Each row is a point on a tangle of strands that fork and nearly touch. The rows are in no order.
In the rows, 128 means zero.
Two points are linked if the straight distance between their rows is under 113. Some points are linked to none.
Q354: [118 128 149  87  95 113 133 210 122 132 109 123 134 107 135 120 102 158
 144 144 154 117  78 131]
Q544: [119 138 105 105  78 174 108 125 146 110 161 154 116 165  82 156 100 177
 107  74 121 172 100 133]
Q111: [145 175 157 104 135 129 153 131 175  71 157 171 127 119 110 142 107 162
 115  72  83 143 142 115]
Q967: [180 125 104  97  85 145 164 122 137  62 124  90  87 145 146 123 109 106
 102 104  96 157  73  87]
Q514: [ 87 138 145 142 167 106 156 159 148  95 132 157 128  98 127  80 161 127
 188 134 151  85  83 157]
Q927: [130 154 190 121 168 143 131 139 126  73 149 123  88 122 128 148  58 148
  92  94 155 127 154 130]
Q772: [150  99  88 137 101 123 136 138  78 175  89  65 115 112 151 126 141  86
 115 212 144 131 120 146]
Q951: [127 123 190 119 191 115 148 132 143 135  99 121 136  98 173 102 128  99
 128  99 167  85 144  86]
Q976: [134 170 147 140 153  84 115 124 154 164 150 120 127 126 118 125 110 125
 121 146 159 143 181 201]
Q125: [162 137 115 109 103 144 191  98 172 106 113 119 110 138 169 159 126 102
 135  66  62 143 128  64]
Q192: [ 93 135 125 144 178 161 161 116 132  67 169 113  74 124 140 149 141 117
 103 102 148 115 124 183]
Q43: [138 128 113 149 102 160  64 112  75 109 131 136 138 143  85 129 110 145
  95 157 107 155 148 108]
Q360: [119 117  92  95 135 199 150 115 111 117 110 147 133 126 129 128 164 144
  75  76 120 123 128  97]
Q730: [152 129 154 116 141 152  62 121 142 171 125 124 111 104 116  63 105 160
 139 133 163  94 113  96]
Q791: [ 74 149 135 160  93  71 148 112  92 143 159 114 140 162 114 175 154  77
  97 155 104 186 172 198]
Q513: [134  75 149 147 119 107 135 151 151 212 118 116 140 128 163 158  93 132
 192 154 146 106 119 101]
Q449: [ 79 102  84 134 138 135 128 119  74 140 107 160 188 154 121 130 198 112
 108 126 147 146 163 148]
Q34: [151  93 169 118 144 124  98 146 111 165 108 115 151 145 131 110  76 137
 113 139 222 110 110  85]
Q761: [121 144 145  73 144 156 159 154 186  84 138 144 116 114 136 116 135 145
 103  69 152 106  83 108]
Q653: [ 95 120 133 120 126 139 144 166 139  76 137 146 119  96 145 114 144 151
 178 112  76  91  95 116]
Q426: [126  80 129 165 135 148  69 127 106 128 144 125 110 136 121 105 100 149
 173 152 153 102  71  91]
Q970: [100 150 141 152 135  69 122 150 131 126 136 145 158 160 120 164 120 120
 172 143 130 143 142 180]
Q712: [ 92 123  98 135 139 138 157 124 162 185 128 112 102 105 172 151 169 108
 178 115 125  90 130 184]
Q324: [133 126 116  78 163 137 164 157 102  63 160 135 117  69 124  90 176 138
  87 161 127  95 123 153]
Q302: [120 116  86 178 160 184  92  86  95  88 157 106  78 128 122 109 151 116
 116 113 119 111 108 138]
Q770: [ 96 141 158 103 157 120 105 141 151 123 136 154 148 158 103 127 113 142
  99  83 219 133 120 149]
Q684: [141 118  93 154 108 145 131  98  93 116 127  86  84 140 143 148 128  74
  70 149 117 138  96 122]
Q620: [133 129 158 116 189 121 176 149 140 125 130 139 111  52 133  37 166 154
 162 164 116  99 153 154]
Q251: [189 123 104 133 100 166 182  60  98 109  87 121  86 164 105 137  99  89
  98  84  81 181 136  76]
Q657: [114 169  99  93 120 103 153 148 186 142 151 151 133 106 125 132 179 126
 138 125 116 107 124 187]
Q749: [ 92 124 116 101 130 154 180 151 101 122 143 125 106  84 141 155 159 137
 133 148  93  89 151 199]
Q267: [159 169 133  92 108 124 163 147 138  68 146 140 122 109 129 144 130 140
  76 116  82 128 143 121]
Q922: [129 150 149 146 152 126  82 101 150 161 132 157 151 148 113 146 108 137
 133  89 141 128 172 118]
Q433: [ 97 153 155 103 135 128 124 165 178  94 139 173 136 138 106 122 123 157
 129  85 169 123  84 122]
Q159: [106 136 137 121 114 177 116 153 136  94 152 153 100 129 107 144  83 185
 147  86 106 126 108 130]
Q642: [108 134 138 135 133 158  88 134 153 139 152 140  90 105 115 138 105 164
 171 110 102  95 126 140]
Q931: [ 90  95  96 149 156 145 160 113 118 153 108 123 138 140 179 176 173  77
 119  96 142 102 145 130]
Q268: [132  91  88 118 123 161 105 162  62 141  89 135 161 107 114  87 159 157
 147 176 137 118 123 119]
Q726: [112  95 116 127 108 151 107 157 114  90 134 125 119 146 126 121 111 152
 151 128 149 116  43 107]
Q991: [105 114 101 171 147 164 133  93  74  86 139 106  85 151 127 137 133  93
  61 119 130 146 129 152]
Q296: [ 94 126 110 124 160 176 142 126 139  90 155 161 114  95 129 131 170 150
 157  94  75  87 140 134]
Q180: [119 136 157 133 198 102 173 130 143 121 107 123 133  92 173 120 162  86
 149 118 131  83 175 131]
Q96: [135 127 158  59 106 149 140 155 153  63 126 125 101  98 147  72 125 141
 109  96 128 116  62  76]
Q124: [180 157 141  98 136 162 173  71 160  96 120 126  86 168 107 134  88 118
 101  32 138 162 139 103]
Q990: [112 148 165 151 175 116 168 156 137 138 126 100 100  75 115  63 110 185
 177 178 142 116 122 209]
Q491: [ 68 109 130 139 120 174 100 147  63 144 130 154 146 138 100 172 115 167
 135 121 110 148 179 144]
Q274: [ 97 134 108 137 145 116 175 118 100 120 153 133 122 112 136 169 176  99
  97 133 109 117 163 193]
Q691: [128 127 136 131 165 132 123 160 115 128 110 157 141  71 113  29 167 171
 183 158 131 102 125 136]
Q37: [159 159 182  99 181 111 143 104 168  72 123 139 139 118 134  73 140 110
  91  85 147 103 134  71]
Q914: [157 110 108 185 135  90  80 114 112 139 119 107 144 136 123 115 126 107
 199 206 110 126 116 120]
Q934: [ 88  98 136 148 148 136 157 115  92 101 112 127 145 191 145 182 119 107
 100  80 170 168 138 109]
Q60: [ 91 134 108 140 160 137 154  86 120 113 173 152 119 139 113 144 182  98
  56  89 121 147 165 180]
Q507: [130 127 133 133 177 130 143 119 136 103 144 100  96  81 169  88 176  95
 147 145  98  80 151 137]
Q275: [131 142 136  93 122 131 120 145 156 150 117 125 129  97 152 112 149 127
 142 120 103  92 136 110]
Q442: [135  58  89 137  99 169 149 121 105  98 115 143 164 191 124 155 117 149
 138 107 154 158  67  61]
Q547: [127 119 121 113 118  98 105 173 101 157  90 156 184 145 107 102 123 166
 146 163 179 143 113 138]
Q228: [ 84 130 112 157 139 105 134 158 102 125 127 154 155 130  92 107 146 176
 205 168 120 133 132 211]
Q62: [ 67 112 102 135 113 116 143 112  90 128 128 158 185 185 114 159 201 101
  90  90 133 192 142 135]
Q395: [155  94 169 136 121 114 102 120 170 134 132 146 147 152 135 104  83 137
 161 116 161 111  62  46]
Q27: [112 162 112 149 110  80  95 125 136 138 161 159 162 144  96 144 158 118
 137 140 100 159 171 180]
Q266: [145 124 178 112 106  93 137 186 114 137  80 136 153  82 159 107 107 136
 178 163  96 104 134  82]
Q795: [177 163 128 134 133  80 120  94 150 131 114 112 158 138 150 136 148  67
  75 135 124 125 163 106]
Q243: [130 108 181 103 148 154 145 127 150 128 107 118 114 106 181 113 107 124
 141  74 116  90 132  51]
Q285: [104 122 155 123 186 144 133 130  84  69 166 150 131 127 106 128 133 143
  82 121 167 138 158 157]
Q873: [148 117 117 128  57 147  97 103 119 218 115 104 124 130 111 187  86 116
  66 165 128 156 142 106]
Q773: [154  99  99 109  89 131 140 159  99 214  74  84 139  96 136 129 120 135
 125 205 142 148 148 142]
Q870: [ 88 132 139 158 161 141 145 110 139 123 157 101  72 138 155 185  92 112
 128  93 147 113 139 174]
Q405: [154 141 140 126  74  93 119 156 117  70 122 122 150 178 113 164  68 139
 117 131 129 171  89 104]
Q430: [ 78 113 137 125 161 121 139 133 131 130 122 133 153 173 136 168 134 113
 116  80 202 143 129 148]
Q17: [ 75 116 110 177  98 125 147 105  82 132 135 129 131 158 120 193 144  93
 100 129  83 170 166 148]
Q920: [137 147 114 106  96 130 153 147  83 143 109 106 128 105 141 155 141 100
  59 162  97 130 166 134]
Q807: [164 148  92 125  38 137 130 114 141 118 122 135 131 142 104 180 113 125
 107 132  39 173 116  92]
Q368: [ 85 111  97 171 163 150 105 106 114 176 138 118 110 128 121 132 141 135
 174 133 152 120 151 205]
Q594: [ 92 146 115 117  76 108 126 170 108 145 141 160 170 128  94 168 150 158
 142 147  96 154 160 186]
Q450: [151 138 114 129 134  78 138 132 193 189 103 106 133  98 167  72 173 121
 196 161 108 118 122 150]
Q184: [160 155 126 126 151 126 117 117 123 113 153 148 133  85 121 104 164 124
 107 156  79 102 193 128]
Q156: [156 124 137 115 165 161 148  73 173  94 112 128 113 167 118 112 107 130
 134  31 158 133 104  65]
Q692: [113 143 166 140 147 125 117 154 111 127 123 166 155 111 114 152 106 161
 165 134  91 111 187 121]
Q303: [152 130  70 106  93 160  90  91 129 156 125 143 142 142  95  98 170 126
  42 120 145 130 103 112]
Q734: [161  90 122 143 108 147  87  98 140 179 126 121 145 135 132 143 108 128
 147 155 118 114 136  53]
Q810: [128 139 126 128 180 147 130 133 164 195 109 125 121  69 118  62 144 186
 159 141 150 123 160 175]
Q205: [157 111 175 106 154 122 123 134 119 132  95  85 127 122 167 106  95 106
  98 125 198 100 119  67]
Q916: [172 160 122  75  78 141 135 137 119 119 127 106 119  99 138 139 119 119
  43 140  96 125 147 103]
Q898: [144 163 163 135 115 124 119 149 143  48 160 109  80 137 117 132  58 154
 134 114 117 142  76 118]
Q847: [131 114 143  94 108 157 112 138 110 193  98 139 168 136 128 164  95 146
  81 110 164 133 172  92]
Q465: [172 176 122 121  85 145  97  91 147 124 161 105  75 127 103 136  91 117
  57 123  97 146 133 135]
Q11: [106 129  90  82 120 169 139 144 123 161 112 176 167 109 129 139 178 151
 105  91 121 112 156 132]
Q874: [127  75  92 146 110 174 172 114 120 108 115 121 115 167 156 179 124 122
 149  91 114 143  79  71]
Q297: [ 91 110 118 101 119 174 153 162 111 130 145  89  77  80 170 139 130 145
 151 132 103  81 117 155]
Q487: [135  81  81 142  85 158 100 125  86 103 110 149 176 167 106 145 141 136
 131 150 118 146  92  76]
Q240: [ 80 141 159 133 146 116 166 169 145  51 162 163 106  93 117 118 138 153
 174 135 113  91  77 166]
Q941: [131 144 162 101 185 138 145 145 126  44 161 155 122  99 109 104 146 149
  93 123 146 108 128 128]
Q779: [180 153 161 113 115  74  89 151 137 168 106 114 147 126 120 116  78 128
 121 171 165 138 142 121]
Q543: [139 160 122  99 152 145 108 127 161 203 143 134 106  73 115  97 139 162
 122 128 125 109 177 178]
Q371: [110 123 136 162 145 120 126 134 110 145 128 104 109 109 152 158 110 114
 188 155  97  97 153 145]
Q516: [147 155 135 112  78 164  92 117 110 176 136 103  87 111 108 158  77 145
  60 132 116 137 153 130]
Q173: [ 75 126 112 127  94 153 150 117  87 177 138 140 114 129 100 154 155 112
  19 118  93 160 161 171]
Q985: [121 151 144 127 109 154 131  86 111 133 142 160 145 162  90 164 115 144
  65  65  90 196 208 111]
Q497: [ 90 114 141 159 161 115 138 135 161 109 118 173 150 133 141 136 139 122
 200  83 124 102  89  88]
Q856: [150 167 175  69 136 140 115 158 154 131 139 148 121  86 110  96  98 168
  87 112 141 103 140 119]
Q969: [174 110  92 121  57 168 154  93 122 121 110 128 104 165 104 165  84 125
 111 107  73 179 112  76]
Q583: [145  68 139 125  91 139 132 144 131 159 122 105 138 131 167 166  86 121
 158 153 132 114 105  53]
Q508: [135 108 144 138 159 135  83 135  91  91 117 141 140  94 128  48 154 139
 162 153 123  90 115  86]
Q686: [164  90  97 141  65 148 124  82 138 182 120 107 125 148 126 173 114  82
  78 168 110 146 107  68]
Q711: [160 182 148  93 102 103 138 129 190 108 129 162 147 158 106 148  98 160
 108  62 116 156 126  97]
Q414: [117 133 158 161 175 125 125 146  88  97 130 135 115  90 125 108 116 145
 175 154  92  81 163 136]
Q574: [159 145 104  97  81 140  82 140 145 111 149 118 115 120 117 103 128 149
 101 139 108 120  81 111]
Q944: [155 118 181 109 153 123 103  88 152  79 129 117 108 108 148  50 119 114
 122 104 119  94 119  51]
Q623: [ 96 123 111 115 182 140 130 141 139 147 123 134 129 123 116  80 163 133
 115 117 231 115 106 179]
Q858: [149 137 106 119  88 119 111 162 133 204 104  97 123 102 117 129 106 165
 152 201 120 144 144 175]
Q114: [ 85 134 102  97 114 135 158 168 109 103 131 181 176 132 121 160 177 144
 120 117  97 135 154 154]
Q339: [ 97 150 159 109 187 149 168 131 176  92 180 145  76 100 124 150 136 134
 111  97 146  99 144 174]
Q244: [120 120 119 121 121 111 142 144 148 154 139  73  86 124 168 141 115 100
 140 140 182 110  75 175]
Q996: [102  84 153 125 144 114 142 138 125 132  99 128 118  83 186  53 166 107
 204 141 121  92 101  93]
Q571: [ 89 118 139 154 200 111 139 137 136 116 121 130 128 130 129 107 151 114
 166 121 200 100 106 167]
Q82: [133 136 134 145 140  70 143 136 178 177 100 143 159 111 158 126 157 121
 207 140  91  99 139 119]
Q100: [124 136  98  97 110 179  92 156 102 156 147 135 107  83  89 108 132 181
 111 147 125 117 133 182]
Q961: [119 119  79 153 147 182 118  76 100  71 129 170 138 164  95 106 179 131
 104  79 107 147 126 108]
Q949: [128 148  93 127  51 145 114 124 115  99 144 146 116 157  86 159 106 143
  75 125  83 192 112 143]
Q563: [143 138  91 137 131  55 131 152 147 143 104 132 163 137 122  82 168 125
 176 180 150 133  87 166]
Q553: [181 125 153 142 117 137  89  70 157 133 132 116 134 170 109 133  68 151
 120  97 137 132 124  55]
Q141: [139 124 141 101 186 129 175 155  95 109 128 138 128  59 130  84 165 155
 116 179 129  95 176 170]
Q252: [132  88  86 152 110 119 134 124  76 124 115  89 127 156 151 153 137  69
 101 176 166 138  93 126]
Q486: [ 82 108 123 124 126 109 133 177  88 158 110 150 180 145 100 117 145 173
 164 151 176 156 137 197]
Q131: [ 90 142 160 108 141 102 192 192 109 133 126 118 135 103 136 149 111 153
 168 161 138 115 146 207]
Q467: [151 115 108 101 104 117  87 139 142 176 116 156 175 148 109 119 139 153
 132 146 176 123  92 107]
Q165: [109 170 168  93 156 110 150 173 189 140 131 185 142  92 113 103 145 153
 147 106 164 102 121 149]
Q248: [165 120 147 161 113 126 103 123 114  67 141 106  99 178 122 149  41 133
 139 129 128 159  84  90]
Q982: [128 174 153 138 119  87 104 151 164  74 176 141 103 126 104 141  86 142
 157 132 112 126  94 165]
Q359: [137  95 113 153 159 117 109  97 154 163 123 126 143 150 156 124 157  99
 167 122 156 101 103  90]
Q290: [137 136 115 151  79  90 110 127 127  98 129 142 167 191 106 175 113 117
 131 141 107 182 117 119]
Q906: [114 100 120 152  64 124 140  82 121 169 134 133 135 209  97 190  98  95
  76 100 136 219 114 111]
Q715: [115 162 153 150 162  92 103 140 163 146 143 151 127 126  98 119 107 145
 176 136 164 124 137 190]
Q650: [189 145 140  98 104  95 114 100 171 153 126  85 122 120 173 131 126  73
  98 145 110 117 140  82]
Q65: [127 156 189  95 121 113 131 162 143 113 128 124 123 133 134 160  53 149
  91  97 167 132 129 120]
Q578: [112 145 126 103 135 115 141 131  92 171 125 129 150 128 125 125 153 111
  43 139 175 156 185 184]
Q938: [166 172 147 107  88 107  93 142 156 117 159 112 104  93 129 124 103 134
 140 165  58 117 143 122]
Q884: [142 142 162 114 125 142  92  93 210 120 140 156 119 130 119  91 122 149
 159  66  98 106  90  61]
Q200: [168  94 117 156 115 142 121  60 180 132 140 142 142 189 116 144  98 140
 158  85 130 142  89  45]
Q584: [116 139 117 129  78 128 108 123 143 171 141 128 125 147 126 196 116 128
 125 124 110 147 127 141]
Q428: [166  90  89 152  89 161 155  58 121 148 112  90  87 162 135 151 117  70
  54 126 112 157  96  70]
Q714: [130 127 136 161 120  66 122 147 156 149 136  93 110 143 147 157  89 109
 186 165 160 123  86 161]
Q293: [141  88 171 136 125  89 127 127 140 122 107 101 121 108 195  97 127  85
 179 151 108  99  99  75]
Q341: [150  95 109 171 138 127 129  65 176 152 145 125 144 191 152 168 133  93
 154 100 149 121 103  77]
Q472: [149 170 122 133 117  88 117 141 133 161 137 105 119 107 104 124 110 150
 140 194 123 146 163 206]
Q253: [147 121 201 137 117  73 118 142 155 145 107 134 140 106 165 107  90 113
 198 147 108 106 118  62]
Q892: [104  93 139 125  85 159 101 148  64 159 116 140 156 156 109 179  92 156
 104 134 155 160 148 106]
Q52: [ 99  95 163 119 155 135 151 165 109 142  91 155 136  69 150  44 150 149
 187 139 162  94  86 102]
Q564: [ 98 124 121 127  89 102 124 133  79 187 117 127 165 161 105 161 148  94
  73 156 159 185 164 159]
Q682: [178 138 115 165  98  85  86 110 141 173 123  93 125 126 126 134 110  95
 162 211  99 138 141 121]
Q458: [108 105  74 126 149 158 112 137  82 119 117 160 166 116 115  92 197 142
 129 153 129 106 148 144]
Q776: [150 180 137  77 150 151 114 118 178 160 160 158 122  90 105 117 143 148
  78 104 137 103 173 155]
Q903: [138 137 114 136 144 167  83 104  64 114 144 126 107 114  94 111 121 140
  67 144 120 129 170 143]
Q660: [ 97 110 150 124  97 120 133 187 116 104 125 128 128 142 131 168  78 151
 154 128 158 125  59 130]
Q777: [130 111 191  89 119 159  84 143 142 161 124 115  85  71 155  79  86 156
 158 128 122  93 112  91]
Q328: [126 157 165  77 101 102 156 198 143 110 126 109 126 109 146 161  89 130
 102 129 148 120 111 152]
Q827: [124 118 107 122 140 171  95 164  77 132 125 118 117  95 103  71 121 178
 126 180 151 113 116 157]
Q346: [113 129 127 132 126 105 152 166  55 124 100 124 167 120 126 144 132 134
 138 183 120 139 186 177]
Q71: [149 156  97 129  94 120 122 126 121 147 131 123 130  96 123 139 161 106
 120 174  74 122 167 154]
Q225: [136 126 116 162 137  88 107 103 100 181 103 117 165 160 123 135 140  91
 114 166 163 159 181 150]
Q837: [100 120 132 172 190 152  78 113 127 138 146 120  92 109 121 105 120 146
 169 126 145  93 138 159]
Q427: [121 103  99 113 106 180 139 111 101 128  98 149 162 168 110 158 133 144
  86  81 117 158 137  80]
Q964: [173  85 107 164 107 126  98  74 139 215 129 111 144 149 129 157 125  87
 112 186 145 128 139  86]
Q420: [101 135 169 155 162  83 156 160 143 137  98 159 164 116 147 132 131 121
 208 116 128 100 130 120]
Q829: [111 123 101 121 164 126 140 140 105 167 115 111 135 130 129 109 160 124
 103 151 202 135 141 206]
Q599: [120 118 138 101 130 148 129 152  96 184 108 103 121 121 148 155  97 136
  91 129 181 117 155 150]
Q615: [139 111 141 136 127  99 120 125 176 182 107 105  97  79 160  29 142 142
 205 172 132 125  88 142]
Q410: [134 123 159 146 131  80 146 164 153 187  98 106 122 107 150 115  93 139
 211 158 143 118 103 145]
Q150: [152 126 141  88 137 122 135 171  99  74 129  98 110  88 153  75 140 118
  93 164 138  94 120 124]
Q689: [150 156 152 139  94 128 111 137 122 135 136  91  99 102 145 176  73 122
 129 157  63 122 177 118]
Q539: [158 173 131  92 146  96 147 110 199  79 135 150 157 141 126 105 162 106
  91  78 130 122 118 108]
Q6: [115 128 164 144 152  95 129 130 157 130 133  92  69  67 160  49 128 121
 203 155 118 101 104 165]
Q12: [172 158 112 125 121 149 182  76 119  87 120 143  92 167  99 144 106 103
  85  67  84 185 163 121]
Q147: [105 117 108 172 167 108 167 152 113 137  84 119 154 108 125  73 165 164
 213 169 130 116 111 188]
Q685: [155 119 163 165 154 121  67  89 124 141 128 136 153 164 114 133  76 128
 131 119 164 127 146  74]
Q499: [124 141 153 134 116 122 100 133 132 132 115 174 184 152 104 171  97 160
 143 100  99 141 170  79]
Q256: [114  96 137 188 169 136  65 103 114 118 139 145 137 170 108 125  96 140
 172 115 172 116 104 100]
Q937: [136 112  89 164 159 141  98  87 116 121 126 108 113 133 148 111 173  86
 133 139 131 102 120 118]
Q229: [113 119 116 147 125 136 115 118  83 175 130  87  91 128 135 159 111 103
  98 156 164 130 149 175]
Q58: [155 151 151 133 141  76 135 148 125  38 120 121 151 137 149 114 128  91
 121 147 132 127 101  97]
Q774: [150 123 196  83 106 117 144 123 179 134 111 113 128 120 167 126  84 132
 133  76 136 112  95  40]
Q416: [143 151 147 127 119 111 159 127 178 100 142 108  94 135 162 173  94 102
 135  91  86 131 119 103]
Q398: [131 135  98 150 133  86 166 152 140 164  75 101 171 106 136  72 151 179
 181 193 133 149 116 173]
Q708: [ 61 158 148 134 112  88 153 123 117 145 188 125 129 158 111 176 155  96
  80  97 136 187 168 200]
Q378: [ 89 125 136 105 154 148 117 145 116 167 110 183 180 127 110 127 150 166
 127  95 147 120 191 137]
Q485: [151 125 121 140 113 164 100 114  87  60 129 128 121 169  95 122  77 156
 101 107 125 165 114  92]
Q822: [159 146 107  73 124 121 117 129 179 122 122 141 161 126 130  86 185 117
  98 109 157 104  84 100]
Q957: [134 136 109 188 159  72 121 106  93 125 110 117 166 142 136 123 162  80
 144 185 116 135 183 163]
Q527: [116 161 160 121 110 133 102 137 101 102 176 165 141 133  80 153 100 169
  90 122 104 159 187 152]
Q8: [130 146 111 123 111 128 124  99 164 151 139 126 121 158 126 155 119 118
  83  87 150 148 102 126]
Q315: [135 156 152  60 125 135 134 175 143 132 143 109  96  78 139 123 105 148
  69 133 167 106 124 156]
Q612: [ 96 124 134 168 121 123 117 114  94 128 152  92  88 158 132 188  78 111
 106 130 148 157 136 163]
Q840: [197 106 123 137 116 128 166  48 145 121 115 133 128 210 103 154  76 111
 149  72 129 175 119  60]
Q318: [152 125  76 142  98 140 148  86 155 106 128 110 102 138 150 153 153  89
 127 104  54 137 108  88]
Q15: [153  78 118 140 129  92 136 135 130 159 104  84 136 122 187  99 153  87
 175 190 138 109 105 102]
Q162: [133 164 120 105 120 139 156 109 194 111 162 125  85 128 138 165 130 112
  95  69 112 134 120 141]
Q506: [ 99 127 118  96 122 139 168 172 141 144 142  73  76  82 165 128 139 128
 150 140 148  86  89 200]
Q464: [ 97 134 136 109 124 145  97 157  98 134 151 141 132 125  91 138 102 166
 115 125 150 137 150 175]
Q327: [ 75 126 120 139 131 143 183  91  96  99 162 146 101 173 103 154 161 104
  55  65 121 201 142 172]
Q802: [132 121 143 132 158 127 140  96 184  94 121 152 140 145 146 108 142 117
 167  56 118 111  85  53]
Q899: [151 131 114 124 128 168  85 121 107 123 132 147 142 101 109 108 152 149
 131 134  67 103 171  86]
Q451: [109 124 107 130  65 116 141 115 111 106 125 167 183 202  96 166 154 118
  96  94 115 214 120 117]
Q190: [ 90 117 131 145 106  95 144 162  86 130 112 121 159 156 135 194 114 105
 150 157 134 149 146 158]
Q771: [123 125 109 164 125 109 125 123  44 110 111 121 149 127 112 133 148 100
 106 198  93 145 190 152]
Q391: [ 79  85  84 149 162 153 149 129 129 132 126 113 112 125 171 141 181 101
 174 108 135  80  95 141]
Q109: [ 88 119 115 174 125 135 173  73  95 109 128 126 104 185 120 182 134  81
  84  80  90 200 160 144]
Q72: [129 126 104 142 115 110 143 139 120  61 129  98 129 137 159 141 152  84
 142 145  98 123  89 120]
Q570: [182 141 140  94 116 141 162 120 152  47 124 118  87 153 124  96  83 131
 150  71 106 154  72  75]
Q172: [143 130 159 133 189 131 104 118 155 184 114 113 100  76 136  35 125 151
 158 140 164 105 147 130]
Q475: [104 137 174 131 197  94 145 141 108  89 161 167 151 111  98 122 144 147
 122 152 144 131 186 181]
Q28: [128 109 118 177 146 100 113 147  96 136 104 127 147 109 125  80 135 147
 222 193 112 109 106 138]
Q132: [113 134  82 126  83 143 120  97 107 149 122 141 131 156  99 132 161  95
  20 126 124 166 121 137]
Q44: [ 91 135  92 172 118 150 134 103  93  73 168 163 115 158  89 154 153 140
 117 102  64 178 147 165]
Q479: [169 119 133 139 152 157  83  67 124  79 126 115 120 143 123  68 120 134
 121 102 121 111 123  45]
Q221: [160 122  69  94  95 132  92 110 159 172 128 137 166 134 118 104 186 127
 109 139 143 113  86 108]
Q152: [165  80 113 122 103 190 145  89 124 124 120 106  98 154 142 144  86 130
 134  85  92 146 105  44]
Q411: [104  72 115 160 137 172 121  87  71 127 104 141 159 187 119 162 121 119
 102  88 153 163 148  82]
Q603: [140 112 137 155 116 136 135 115 102 127 119  87 105 113 172 176 112  89
 142 159  71 115 163  99]
Q997: [ 89 108 120 121 152 152 149 158  78  50 140 131 130 150 130 136 137 136
  90 114 170 137 109 161]
Q363: [113 115  59 152  81 134 153 115 118  82 133 126 112 152 132 168 168 100
 128 127  77 151  78 129]
Q741: [175 184 148 140 118 129  93  84 136  93 159 129 116 143  88 135  83 138
  80 106  97 154 163 120]
Q367: [135 102  82 155 131  81 141 138 127 181  95 125 183 158 132 129 164 119
 183 188 156 143 122 144]
Q679: [110 144 128 115 110  96 181 178 136 145 118  79 114 102 148 123 120 140
 171 177 131 114 103 218]
Q53: [148 124  72 102  85 166  99 107 160 103 153 119 104 146 112 108 140 144
 109 104 134 138  41 111]
Q478: [113 144 168 152 199  84 166 148 138 167  92 134 163 113 149 121 124 120
 170 125 159 114 185 148]
Q659: [115 111  79 154 139  94 151 119 161 220  98 102 149 142 141 126 159 131
 187 161 167 140 117 199]
Q797: [100 125  79 158 106 134 106 109 130 188 139 124 122 129 117 167 141 124
 162 155 114 129 128 178]
Q484: [141 167 104 119 114  77 117 132 163 170 118 171 189 135 113 145 176 116
 145 135 103 138 182 148]
Q413: [150 102 128  75  76 154 141 140 155  96 130 101  95 121 173 112 118 129
 124 104 100 127  62  75]
Q284: [140 124 138 145 157 168  78 125  99  61 146 135 113 111 108  72 114 157
 137 121 112  99 116  85]
Q510: [133 175 170 116 147  81 114 143 138  89 163 173 161 133  91 138 121 147
 101 126 124 142 180 159]
Q227: [150 130 113 109  75 151  82 153 109 125 144 103  97  86 122 111 115 149
 137 186  73 115 121 125]
Q852: [130 139 110 126 165 154 145 100 139  93 152 138 111  90 145 119 185 111
 108 112  73  98 160 120]
Q670: [135 151 154 119 144 121  73 106 206 112 157 153 106 104 121  53 155 129
 164 104 122  93  90  93]
Q750: [144 140 147 119 151  80 138 167 110 104 114 112 148 113 146  97 130 110
 128 162 154 108 124 129]
Q145: [164 132 131 131 167  74 131 120 132 130  98  98 159 133 159 107 160  76
 115 153 164 114 151 119]
Q608: [116 127 119 125 164 128 126 105 189 186 131 112 114 119 161 129 159 101
 143 105 171  89 114 139]

A fork is a point with three links, a tip a point with one. Leave the first point through the second and follow the links. Name the first fork or tip that comes.
Q339, Q192 => Q464
Q125, Q416 => Q969
Q514, Q571 => Q970
Q225, Q564 => Q852
Q227, Q938 => Q685

A fork is a point with three links. Follow the links from the first point to the second and name the forks in between, in order.
Q594, Q514 => Q27 > Q970
Q53, Q297 => Q685 > Q200 > Q359 > Q684 > Q686 > Q506
Q173, Q58 => Q221 > Q691 > Q324 > Q750
Q243, Q773 => Q951 > Q180 > Q852 > Q970
Q544, Q132 => Q750 > Q324 > Q691 > Q221
